Points, in no order, along strands that fork and pass close to each other.
In the rows, 128 means zero.
Two points are linked if the straight distance between their rows is under 179. Some points are linked to none.
Z807: [122  86 113 122 155 102 153 147 142 104 163 122 177 131 161 105 131 145
 133 135  97 138 157 150 129 135 133 147 139  88  80 113 121 120  92  82
 147 115 104  97 161 136 159 142  86 153 102 174 177 169]
Z928: [117  60 155  87 151 166 169 133  57 155 109  79 155 126 142 141 191  88
 108 167 140 127 152 152 113 168 130 134 136 136 134 144 208 183  61 123
 153 123 126 141 150 141  73 140 172 134 120 131 100 108]
Z149: [170 134 140 152  70 180 124 140 125 209 128 112  75  85 150  83 149 163
 126 122 199 100 129 113 124 161 167 101 131 141 115 138 139  95  85 162
  94  99 189 150  94 103 186 125 133 114  95 126 153 135]
Z427: [175 155 108 159  95 169 108 138 131 104 107 146  82 145  95  95  90 125
 131  89 123 123 119  98 107 149 159 109 114 130 119 137 101  83 123 153
  99 143 153 100  84 121 172 152  94 160 134 123 112 168]
Z60: [104 123 162 114 148 116  83 137 110 190 104 114 144 151  99 112 179 121
 103 137 186 164 150 137 155 102 128 115 121 157  97 169 170 126 139 189
 131 100 144 123 104 188 143 114 193 121 106  85 124  71]
Z554: [ 88 126 155 132 157  72 112 175 108 160 105 157 169 115 133 116 169 128
 116 157 140 146 167 146 138 101 102 142  88  83  92 191 160 138 111 108
 163  89 124  68 100 183 203 115 120 147 129 148 182  83]
Z266: [165 123 150 142  99 151 167 100 110 160 116 109 100 106 154 174  99  88
 102 127 173 124 127 140  68 165 123  99 131 143 172 124 156 152 126 129
 160 183 148 123 176 122  66 139 157 132 193 110  74  89]
Z786: [ 90 103 100 100 155 125 155 136  96  94 127 130 172 152  99 164 138 114
 141 152  74  96  91 122 114 142  81 173 129 138 193 112 163 165 122  84
 153 138  92 141 157  98  46 154 121 107 131 123  94 111]
Z119: [156 106  87 117 144 165 173 137  99 112  94  67 127 146 144 149 127 120
 125 134  73  89 108  98 103 181 119 127 155 170 154  98 148 153 106 131
 112 110 177 159 124  82  58 146 113  95 121 120  82 137]
Z622: [113 136 111 117 187 122  88 119 131  45  95 171 150 153  78 112  84  92
 134 117  90 139 135 115  95  88 131 143 152 143 129 154 111 101 151 141
 157 126 124 119  90 159  85 151 113 145 140 123  70 168]
Z387: [123  62 143 123 157 129 162 149 120 118 133 107 173 145 129 118 153 126
 138 153 175 144 132 132 143 172  94 169  94 123 105 153 168 138  87 102
 160 190  82  52 182 142 125 156 126 175 131 145 110  87]
Z749: [133 118 135 145 112 167 135  82 133 149 118 111 117 107 129 152 125 134
 122 108 142 120 122 115 111 113 150 100 152 171 193 115 123 115 141 181
 119 121 136 203 138 101  55 139 184  87 125  90  82 143]
Z793: [120 184 140 152  90  78 134 131 139 151 120 153  98  94 171 177 112  96
 104 120 122 156 166 140  95  97  94 100 136  88 151 108 125 160 157 125
 149 118 138 143 121 134 139  80 128 104 175 114 176  98]
Z6: [150 153 104 147 123 101 136 134 162  87 117 155  89 119 167  85  77 138
 142 116 151 107 114 118 101 136 121 155  94  91  88 118 115 105 130  57
 127 111 159 120 119  82 192 114  73 133 122 183 164 165]
Z396: [126 113 189 127 112 154 133 120  62 126 129 112 125 103 118  97 177  78
 116 140 175 153 162 182 109 134 177 125 122  83 117 152 202 141  89 140
 150 156  92  75 158 190 151 135 166 171 121 164 107 124]
Z955: [124 109 105 102 123 125 138 127  75 106 145 148 144 153  95 150 162 150
 139 153  42  95 111 133 130 152 121 143 133 118 171 102 144 161 105  79
 116  94  86 158 114 110  87 151 115 122 112 115 118 138]
Z487: [147 146 153 138  89 138 148 124 109 164 112  98  89  87 173 104 163 141
  97 118 181 122 153 125 113 133 163  99 129 100 126 116 144 115 107 136
 119  97 166 153 150 111 160 119 148 115  89 129 148 147]
Z712: [114 161 106 131 139 139 133 112 189 105 137 120 159 138 134 171  73 103
 141 100 108 169 122 125 133  85 151 103 170 159 132 106  61 113 173 181
 133 170 109 158 161 131  93 123 140 102 134 109 131 142]
Z362: [155 114 123 116 113 113 132 115 147 100 157 126 134 143 122 111 115 160
  97 105 146 141 139 140 155  99 178  97 106 120 103  99  77  70 150 122
 125 157  99 113 182 152 167 145 145 156 106 118 125 189]
Z593: [151 144 159 145  93 141 140 125  72 110 147 102 123 129  90 102 163 113
 115 134 151 142 139 154 148 153 194 116 105  73 137 123 156 110 120 136
 139 196  79  41 207 177 156 154 136 178 110 135 102 142]
Z876: [108  83 123  75 174  95 146 136 142 110 117  96 163 120 190 134 136 134
 102 140 112 157 132 152 122 106  62 129 146 140  64 105 125 163 129 127
 127  87 158 153 132 140 107 105 133 132 150 121 142 139]
Z757: [163  47 137  85 134 119 142 141 116 162 139  83 119 112 187 134 150 143
  87 132 138 141 141 161 126 157  70  93 155 156  66 109 144 162 107 130
 127 101 176 146 128 162 123 122 148 157 169  97 123 125]
Z386: [142  98 141 134 104 143 126  57 161  83 211 158 100 118 112  85 104 157
 131 106 141 110 128 162 160  87 195 124  96  95 118 104  83  85 137 112
 104 148  86 133 167 126 150 141 142 157 114 155 128 210]
Z973: [178 114 106 141 110 149 137 140 137 167  80  78  90 136 124 115 121 150
 124 111 169 101  72  93 153 164 105 114 100 189 118 118 132 124 133 162
  85 150 178 117  98  97 134 128 140 122 146  93  83  82]
Z506: [174 128 141 157  79 167 125 142 106 181  95 100  75 110 105  79 152 142
 131 135 221  96  97 108 143 171 150 114  88 147 117 149 162  99 106 169
  99 139 176  99  99 101 164 130 140 133 105 118  95 103]
Z925: [ 99 122 156 151 134 132 128 135 110 164  93 171 136  92 137 117 125 108
 146 139 160 113 172 119  88 127 120 126 142 111 118 187 165 133  80 107
 155  62 156 125  84 125 142 130 112 134 124 163 160 114]
Z88: [135 108 133 117 111 136  98 150 106 210 130  96 103 142 123 112 185 143
 111 147 146 160 129 145 167 140 110 100 145 143  61 144 144 148 119 167
 101  90 177 132  82 176 181 104 147 142 114  89 157  88]
Z950: [107 166 180 125 110 146 122 120 101 162  99  82 103  84 157 108 182 109
  97 122 202 147 171 143 116 113 189 106 142 103 139 135 177 123 113 184
 132 119 125 141 171 153 148 101 199 106  75 133 145 121]
Z378: [135 158 153 119 100 125 129 115 148 135 102 123  79  74 194  85 133 126
 130 140 184 116 101 150 123 138  83 138  98 124  97 123 168 174 131 137
 106 124 157  81  98 114 141  78 123 130 164 147 132 115]
Z708: [ 83 102 126 132 164 104 138 124 205 129 127 111 180 108 161 140  93 138
 150 121 221 137 117 123 141  76  83 148 116 159  95 150 110 112 140 127
 143 141 136 145 174  95 105 107 133 106 120 149 133 116]
Z180: [140 159 137 155 110  93 129 131 123 113 140 174 133 121  99 145  89 121
 124 118 167 110 132 113 132 128 155 121  84  92 179 108 118  81 171  78
 169 200  93  90 183 126 155 139 119 143 137 145 127 135]
Z620: [109 195 150 169 104 158  85 131 119 137  78 147 102 138  73  90 134 111
 159 134 160 107 115  78 131 116 169 147 100 122 160 158 149  97 119 164
 103 136 131  81  91 129 153 128 116 108  90 122 110 110]
Z637: [114 111 120 128 134  98 133 167 122 197  92 149 136 138 108 141 132 148
 142 155 176  92 130  79 140 146  58 149 127 166 119 157 140 137 106  94
 123  86 182 160  64  99 149 133 102 116 136 110 132  58]
Z406: [ 86 128 139 153 121 143  83  94 156 127 206 207 104 111 113 111 106 132
 175 134 108 110 145 138 132 104 148 152 133 107 138 186  97 136 129 127
 115  77 113 160  72 119 120 127  93 117 149 165 168 154]
Z274: [153 140 118 147 103 137 151 125 131 143 125 154 118 112 141 201  60  80
 122 115  95 128 165 122  56 147 109  75 195 162 174 106 112 128 142 132
 160 146 168 175 122 107  72 140 117 126 191  93 107 129]
Z618: [103 124 154 117 170 111 105  81 112  38 121 197 129 131 104 101 111 102
 119 132 103 126 153 156 101  81 140 132 116  87 134 164 149 126 147 112
 158  95 109 107  92 163 113 128 140 166 157 152 101 173]
Z143: [137 137 109 153  95 123 106 100 126  67 141 161  74 129  78 124  76 130
 151 115 121 110  56 116 112 130 144 128  88 105 174  95 106 114 188  95
 118 203  84  85 171 126 141 123 130 152 165 136 102 131]
Z12: [130 161 150 124 100 120 128  84 158  81 126 174  60  63 183  81  99 128
 120 126 151 109  89 172  95 112 107 134  93  92 137  97 159 161 155 128
 113 104 160 106  94  99 123  79 130 132 187 165 129 160]
Z359: [151  86  96 144 137 173 106 104 149  84 187 181  98 143  87 115  60 136
 171  98  63 118 112 142 123 150 130 138 161 158 127 154  82 107 137 129
 103 150 100 134  75 127 124 160  94 179 178 144  98 189]
Z660: [159 145  69 108 123 151 177 147 132 120  79  67  96 154 149 138 128 137
 140 118  68  89  57 100 132 169  91 142 131 181 128  70 122 175 136 138
  74 127 172 160 108  57  98  96 121  88 136 119 105 103]
Z402: [148  79 134 118 131 133 155 159 105 119 132  73 150 118 172 108 155 121
 121 149 119 148 155 139 128 170 130 123 151  83  36 126 144 145  76 122
 135 141 131  38 173 174 180 133  92 176 112 169 162 136]
Z235: [104  91 143 111 147  86 129 145 110 149 162 169 157 134 111 157 146 142
 133 154 156 121 139 137 155 139  46 146 101 136 150 179 151 152 140  77
 148 131  96 118 129 137 108 141 136 148 182 121 123  73]
Z951: [134  92  91 132 147 141 103 119 132  85 203 169 158 173  56 127 101 146
 156 116  54 138 118 134 160 132 151 145 140 141 119 149  74  89 137 115
 119 164  57 107 125 159 135 172  96 172 144 130 117 168]
Z130: [139 102 130 132 116 196 142 103  97 182 122  90 105 107 133 140 170 142
 119 133 127 104 142 118 125 147 173  92 186 161 183 110 141 133  94 187
 112  76 154 233 114  96  66 140 172  78  84 106 105 144]
Z425: [122 106 133 137 114 136 107  51 140  51 193 174  81 116  91 101  79 131
 144 112 100 104  81 157 117  90 177 129 112  91 165  92  96 112 166 111
 118 152  79 122 159 125 113 128 147 146 163 160 107 191]
Z481: [122 172 110 135 117 142 122 141 181 153 139 130 144 149 130 170  94 123
 122  93  92 176 186 109 122  92 173  88 186 146 121 121  64  88 141 180
 121 128 141 173 131 135 151 126 126 108 111 107 178 151]
Z837: [112 129 102 156 149 147 106 123 166  89 188 191 117 119 122 122  59 107
 181 120  74 125 149 132  94 135 128 149 163 114 108 170  94 126 128 115
 130 128 130 122  72 114 133 132  55 152 171 187 151 165]
Z451: [135 150 115 156  94 126 124 137 113 183 127 176  97 125 102 152 121 136
 157 136 137  84 116  98 125 156  92 128 126 141 163 146 129 130 131  89
 106 114 144 156  65  91 139 133 103 105 155 106 134  86]
Z503: [148  67 122 113 134  91 147 145 106 135 137 133 100 142 129 161 129 138
 131 151 132 117  99 130 122 175  13 150 106 167 127 131 152 173 134  71
 126 151 120 110 114 123 114 141 121 172 200  98  86  74]
Z888: [104 128 127 112 148 127 107 131 141 126 155 117 143 133 155 140 138 114
 130 135  46 179 170 158 121 111 120 110 192 117  69 138 111 176 105 174
 120  87 134 121  81 187 128  95 106 126 145 119 179 129]
Z644: [ 67 151 155 135 141 118 119 110 189 131 111 108 163  96 178 104 134 133
 152 126 196 136 125 132 134  71 133 153 120 116 111 142 139 134 118 152
 133  92 137 138 160 101 126  86 142  81  82 176 170 131]
Z517: [123 122 124 139 140  94 161 139 104  81 142 151 123 133 143 142 109 113
 146 151  98 104 129 138 103 171  90 150 119  81 149 112 166 143 115  36
 158 158 101 101 148  97 129 134  67 162 150 172 125 146]
Z976: [101 145 137 109 123 157  82 107 162 140 139 106 111 132 148 104 165 128
 157 142  86 155 127 139 152 113 142 153 151 137  89 126 109 175 110 187
  91  73 137 137  81 133 127  90 113  98 110 137 167 121]
Z248: [135 148 144 136 104 141 158 108 107 136 164  84 147 127 117 146 157 119
 105 117 117 145 126 139 158 131 200 115 145 105 177  85 118 134 126 147
 133 184  64 123 219 144 102 133 155 105  80 111 132 121]
Z318: [134 126 123 117 128 100 137 105 139 120 110 139 147 126 121 182 103 129
  94 107 148 133 106 126 116  85 109  97 129 171 187 108 103 105 175 131
 151 146 128 195 172 115  68 149 191 107 149  79  76 135]
Z629: [ 91 160 134 137 141 143 106 114 169 107 148 103 173 147 110  94 145 128
 149 119 121 154 137 113 176  99 201 156 127 113 108 115  96 109 115 171
 116 148  84  96 175 143 139 120 107  99  66 160 159 153]
Z715: [116 164 121 167 148 162 111 112 124  72  75 150 116 137  83  73 110 108
 184 131 146  77  91  84 114 135 170 172  89 121 149 160 163  93 112 126
 126 128 134  90  99  83 118 140  82 112  75 174  97 160]
Z229: [144 160 156 138  99 118  96  86 151  76 120 198  62  91 148  88  95 132
  85 104 165 122 135 152  81  82 124  94  91  81 140 124 124 101 174 123
 120  90 168 139  62 118 159 109 156 150 181 118 136 173]
Z804: [127 161 149 146 112 131 110 140  86 162  83 148 136 145  73 119 161 142
 123 134 171  90 132  91 147 121 158 134  86 131 177 155 157  88 118 126
 132 113 116 125 120 118 138 145 150  99  67 108 116 102]
Z350: [156  85 110  99 145 121 116 148 102 124 187 144 179 178  75 127 146 194
 129 120  73 128 125 128 193 136 151 142 111 142 127 126  98  86 130  96
 120 145  78 128 129 150 147 179 124 162 104 109 129 161]
Z279: [111 115 142 129 137 165 135  79 150  85 121  83 124 104 153  78 145 143
 131 115 150 106 116 137 141 101 186 135 111 128 124 106 131 119 115 175
 110 112 128 145 153  93  78 120 153  98  71 163 102 193]
Z932: [143 108 128 125 112  83 127 166 111 217 116 113 137 140 128 133 151 168
  98 137 174 129 150 114 143 139 101 108 123 142  97 139 130 106 111 108
 122  95 163 154 110 146 185 125 139 127 116  99 165  92]
Z550: [181 132 139 177  76 176 159 126 101 152 133 122  88 105 129 146  96  91
 137 117 162 111 127 121  87 194 145 102 135 112 159 119 149 127 116 130
 140 217 133  68 166 122 122 156 105 164 171 127  93  99]
Z465: [146 157  98 153 110 119 106 149 132 143 128 160 115 165  68 140 113 155
 162 122 118  97  77  85 158 149 115 156  91 138 156 143 106 109 148  86
  99 167  99 103 108 100 171 140  98 120 122 123 124  91]
Z990: [111 110 111 122 158 148 134  91 115  37 105 109 143 132 106 117 131 117
 129 118  85  94  94 127 109 104 159 135 129 130 161 103 145 124 143 136
 132 114 110 147 156 104  60 143 147 103  90 142  70 182]
Z50: [137 115 137 118 110  83 136 108 158 151 171 131 143 119 151 185 115 151
  84 107 149 172 144 163 151  83 117  85 135 133 147  93  84 119 180 120
 146 161  96 176 192 144 113 125 182 125 166  82 132 130]
Z278: [ 77 131 185 118 136 146 112 114 101 145 132 114 137  99 132  84 203 107
 131 143 177 147 155 169 148 104 187 141 132  89 117 150 166 132  86 153
 136 117  83 109 160 176 137 114 171 123  74 165 153 123]
Z55: [142 134 110 142 121 156 131  96 179  89 133 106 126 133 111 126  85 128
 132  90 152 143 109 115 139  94 192  99 124 149 132  93  66  67 162 165
 123 181 110 125 182 109 117 132 152 112 108 121 110 183]
Z908: [164  44 151  96 124 112 143 128  83 199 151 101 101 121 156 152 181 123
  84 152 179 134 125 184 118 162  60 109 135 161 111 140 180 181 118 115
 138 126 152 149 130 165 106 122 182 160 192  84  96  75]
Z43: [117 165 120 152 119 138 131 148 124 134 124 129 131 124 150 154 107  89
 156 138  51 151 176 124  85 145 118 115 198 112 115 135 130 173 102 159
 137 121 147  96  86 155 125 107  72 121 154 139 169 105]
Z800: [157 145  91 154 106 168 171 119 165 129 141  90 129 130 129 147  97 134
 154 101 132 106  85 106 150 143 177 115 121 143 145  76  81 100 139 122
 106 204 103 140 204  59 112 134 112  92  89 140 126 140]
Z729: [188 132 124 189  79 165 140 154 100 156 138 139  89 123  93 130  95 117
 143 120 149 113 145 107  87 184 127  96 143 119 123 145 145  96 119 140
 128 172 149  85  99 134 171 168  86 180 149 116 108 121]
Z191: [145 106 151 123 122 166 134 144  53 175  88  91 133 138 106 143 163  94
  98 146 141 120 158 117 100 170 153  96 148 139 141 159 195 131  92 164
 142 105 166 138 108 153  99 161 155 135 110  98  82 110]
Z502: [117 185  60 133 174  91 121 180 170 116  98 145 148 156 102 167  66  95
 168 131  89 135 112  90 117 121  68 170 134 157 122 146  84 122 160  93
 144 155 145 129  89  93 142 104  59 114 153 137 139  95]
Z901: [110 159 114 106 146 103 126 158 167 129 156 100 214 162 136 152 129 160
 126 120  87 164 145 114 187  96 180 141 133 129 126  89  64  90 150 129
 144 162  91 133 186 145 143 131 125 106  75 132 167 143]
Z388: [103 140  95 120 175  76 117 170 176 135 146 155 167 149 112 168  89 137
 150 122 119 158 122 107 165 101  53 163 118 173  92 160  64 129 173 106
 122 146 118 128  96 139 148 104 101 135 167 117 146  88]
Z886: [131  61 117 112 165 130 182 145 103  91 111  99 166 160 122 144 141 119
 128 149 121 111 101 116 126 184  80 164 101 144 149 122 164 157  98  98
 156 180 106  97 182 107  65 160 131 143 135 129  73  97]
Z841: [116  97  88  76 195  70 129 191 156 113 123 111 198 175 122 141 124 160
 118 126 119 161 112 103 179 124  58 168  98 169  86 123  84 116 160  92
 141 160 123 103 128 144 145 143 124 155 142 105 122  98]
Z778: [130 160 149 124 126  61 122 154  96 101 138 168 156 139 128 131 136 149
 108 142 106 129 148 138 151 120 143 142  67  63 161 113 134 114 156  62
 163 163  94  80 148 152 174 135 119 158 138 141 149 135]
Z688: [107 139 129  96 165 128 114  80  99  13  87 163 125 140 110  83 138 120
 111 138  85  97 109 149  90  91 146 158 100  95 144 124 163 131 139  94
 137  52 142 158 102 122  83 134 144 124 107 144  89 193]
Z415: [157  56 132 130 147 171 137 149  85 167  88  93 138 131 111 118 134 114
 113 143 155 118 153 101 103 196 109  97 166 166  90 170 173 124  80 165
 127 118 196 117  86 157 124 176 118 173 129 111  87 116]
Z683: [122 207 119 159  81 110 140 120 159 182 130 131 107 122 140 196  94 111
 136 113 144 149 147 107 120 100 130  95 148 115 182 101  98 128 163 140
 135 153 127 173 151 104 137  94 133  77 146 104 171  89]
Z490: [101 133 150 107 126 134 127 151 148 171  95 104 104  86 201  85 178 138
 153 166 176 108  96 156 131 139  95 157 129 113  70 136 167 181  86 133
 119  65 170 105  96 110 158  75 123 104 115 178 190  85]
Z658: [ 95  91 163 109 156 121 113 157 100 181  88 152 151 109 143  96 187 132
 117 162 150 125 151 142 129 120 113 137 123  94  77 185 172 128  73  96
 154  24 155 125  81 154 187 133 135 136  87 160 180 104]
Z206: [144 117  89 111 126 100 138 145 133 136 165 150 158 167  93 161 117 182
 128 115  93 104  79 114 183 131 108 149  92 158 161  98  82 102 161  61
 114 161  80 154 159 102 142 142 119 116 118 112 131 128]
Z27: [ 99 177 132 139 116 167  83 105 176 125 155  94 117 151 112  94 156 134
 177 130  89 152  98 130 186 114 187 170 123 134 102 122  91 147 109 200
  68 132  89 118 136 132 143  91 112  85  83 137 168 116]
Z485: [124 153 120 134  93 105 160 114 141 189 177 119 128 104 165 207 130 139
 117 122 121 146 134 147 140 106 119 113 160 123 187  91 104 157 153 129
 131 142  96 218 187 102  99 105 156  79 140 101 167 104]
Z718: [140  97 137 125 151 128 145 159 109  80  84  94 155 144 132 104 130 100
 128 138 145 155 150 121 112 175 112 136 121 119  70 149 159 118 102 130
 150 170 131  34 148 168 164 164  94 197 128 150  84 126]
Z262: [156  59 139 118 109 116 155 131 118 196 176 115  91 108 165 143 157 152
 129 143 199 113 103 167 137 179  43 136 123 152 104 135 157 175 110  84
 124 161 131 125 139 124 127 106 142 152 202 111 124  56]
Z215: [116 211 105 149 147  89 105 152 144 119  81 171 116 130 147 132  92 103
 145 130 101 131 136  95  94 103  84 153 123 104 122 150 120 142 151 103
 136  99 178 126  54 108 157  87  80 100 151 140 165 105]
Z526: [135 120  82  72 158  99 155 145 153  98 122  70 159 161 166 162 119 135
  99 118  63 169 110 139 159 113  82 117 147 162  79  75  81 149 150 126
 112 134 130 151 164 130 118 108 132 124 144 102 138 142]
Z995: [113 155 145 129 119 125 116 129 104 182 140 125 167 142  88 154 166 145
 115 122 139 130 145 111 166 116 182 124 143 138 192 129 130 110 125 146
 142 137  83 169 172 143 103 144 171  89  72  98 127 104]
Z354: [129 131 123 130 144  65 131 150 133 109 168 171 159 117 165 136 120 160
 108 127  85 139 167 143 128 105 128 126 105  74 109 125  91 114 131  52
 165 105 118 125 128 143 185 124  92 143 135 157 179 155]
Z361: [124 167 114 101 124  97 138 177 163 158 144  96 169 143 167 183 114 135
  87 113  78 191 190 125 148 109 159  74 176 134 108  87  64 103 154 146
 157 131 125 147 180 162 166 130 130 109 116 102 180 134]
Z175: [152 148 109 131 127 168 155 130 144 123  64  57  97 119 157 112 126 123
 123 132 135  99  61 107 134 170 102 132 116 177 116  91 137 179 133 188
  93 142 176 106 108  90  85  95 137  98 149 119  89  60]
Z894: [169  81 105 141 150 157 106 153 101 135 104 131 140 162  61 126 107 116
 122 105 119 139 148  92 114 160 125  92 164 187 104 161 113  77 120 164
 130 145 161 113  76 158 132 195 117 177 122  81  66 130]
Z336: [146 113 114 131 160 146 124 140  89  96  88 152 136 144  86 140  95  82
 125 124  83 138 181 104  69 159 119 109 175 157 132 156 140 105 115 137
 159 134 145 117  70 157  97 183 103 174 148 103  72 150]
Z4: [137 176 137 146  71 133 121 112  95 117 193 109 109 131 100 123 163 129
 122 128  85 148 111 164 163 126 195 115 115  67 166  86 113 138 136 137
 100 189  50  73 197 174 159 123 137 140 115 122 154 132]
Z438: [106 132 158 122 111 121 131  95 110 154 187 152 120  92 139 128 179 153
 107 131 120 131 177 169 143 101 182 117 162  81 171 118 125 134 114 118
 130  79  88 199 155 139 128 134 158 111  83 134 170 164]
Z183: [104 126 126 127 164  71 111 138 211 120 148 136 163 117 153 141  83 131
 136 107 173 172 131 138 152  68  73 131 112 144  62 145  64 119 175 130
 146 156 120 104 142 148 146  93 135 142 170 136 155 119]
Z929: [140 163 118 142 114 171  87  98 166  84 110 144  95 136 121  74 100 135
 140  97 118 126  98 112 125 106 165 149 106 146 123 130  96 103 143 170
  86 103 161 137  76 102 142 115 122 107 115 140 116 177]
Z133: [102 147 151 128 123 135 128  81 197 106 128  77 109  81 198  60 139 141
 138 119 191 119  99 157 147  92 177 161  99 108  94 105 126 131 123 163
 103 113 136 129 165  83 132  84 140  91  78 190 155 173]
Z170: [115 175 113 131 122 102 146 134  95  88 105 160 112 135 125 137 146 120
 147 158  88  73  85 128 111 153  95 175  79  72 182 107 180 161 132  38
 143 120 101 113 129  73 125 122  84 106 106 160 143 123]
Z316: [102 102 129 146 125 169 101  96 173 165 200 173 140 123  96 135  96 148
 179 119 135 126 134 117 145 108 139 131 167 177 135 190  89 119 125 163
 100 110 111 179  86 113  95 140 109 107 141 132 138 133]
Z795: [ 96 130 139 119 129 124 165 164 116 190  75  81 137  97 192 128 169 100
 139 170 160 106 129 119 100 156  98 150 155 115 117 129 193 185  67 111
 141  73 182 130 124  94 138  86 115  94  95 174 182  69]
Z583: [131  93 123  76 147 113 124 139  81 131 125 111 157 157 118 138 191 146
  97 148  87 128 126 128 159 141 116 125 119 133 133 108 146 146 123 119
 116  90 107 145 126 156 101 137 157 135 104  90 113 127]
Z23: [101 211 145 119 133  69 105 142 140 125  66 144 111 119 175 134 139 108
 102 140 108 162 159 122 101  74  89 117 128  94 120 140 144 167 160 148
 136  67 174 143  66 140 151  71 134  91 142 121 176  95]
Z239: [ 99  84 151 129 158  96 126 125 123 131 141 187 145 105 120 135 111 139
 141 133 168 104 151 135 114 113  77 135 115 136 130 183 148 114 124  79
 152  85 123 155 105 117 106 150 127 141 156 144 124 135]
Z686: [ 99 171 128 117 140 132 150 134 110 131  90 102 141 124 170 150 150  89
 146 157  73 126 145 124 102 140 112 141 173 106 129 109 165 193  98 131
 125  82 154 139 108 118 103  94 101  89 110 149 153  99]
Z458: [125 116 139  85 156 129  99 133  98 130  82  71 149 164 114 106 188 138
  77 129 124 167 132 109 168 107 155 107 114 143 102 121 149 120 142 179
 109  94 143 128 130 175 128 138 183 122  81  82 105 130]
Z661: [133 100  82  62 191  90 129 175 132  72 127 105 190 180 124 152 117 137
 100 131  39 159 112 134 160 126  85 143 129 160 106  91  87 124 170 108
 146 143 102 123 153 165 102 144 135 155 136  96 106 147]
Z697: [191 100 139 138  97 120 157 137 102 158 151 130  93 119 137 180  92  89
  84 114 120 146 169 148  61 177  90  69 169 154 141 115 141 142 134 126
 154 160 160 131 134 154  98 165 140 169 210  76  90 124]
Z843: [139 150 135 126 113 142  74  75 171  54 115 174  82 139 113  76  97 153
  84  79 137 135 121 136 102  58 167 111 100 109 137 120  91  78 167 164
 106  87 152 162  93 132 150 122 176 128 137 108 119 199]
Z291: [122 176 113 157 101 148 117 121 109  84 121 171  80 134  88 100 131 132
 178 145  97  70  72 106 117 153 152 179  90  82 171 129 152 132 124  68
 117 120 109 115  99  66 139 131  71 114  78 167 130 146]
Z914: [115 112 140 140 123 191  95  86 152 145 163 140 119 122  86 125 134 151
 152 106 126 125 114 126 147  96 173 119 152 172 165 143  97 110 131 202
  88 116 102 190 107 121  79 142 161  92 112 108 102 148]

A fork is a point with three links. Follow the links from the first point to the second and name the forks in between, in order.
Z526, Z932: Z388 > Z749
Z235, Z928: Z388
Z837, Z661: Z749 > Z388
Z955, Z800: Z55
Z215, Z60: Z749

A fork is a point with three links, a tip a point with one. Leave the first point through the second and follow the links. Name the first fork or tip that comes.
Z620, Z804: Z119
Z425, Z143: Z749
Z239, Z235: Z388
Z629, Z27: Z274
Z451, Z637: Z55
Z388, Z841: Z554
Z119, Z660: Z517
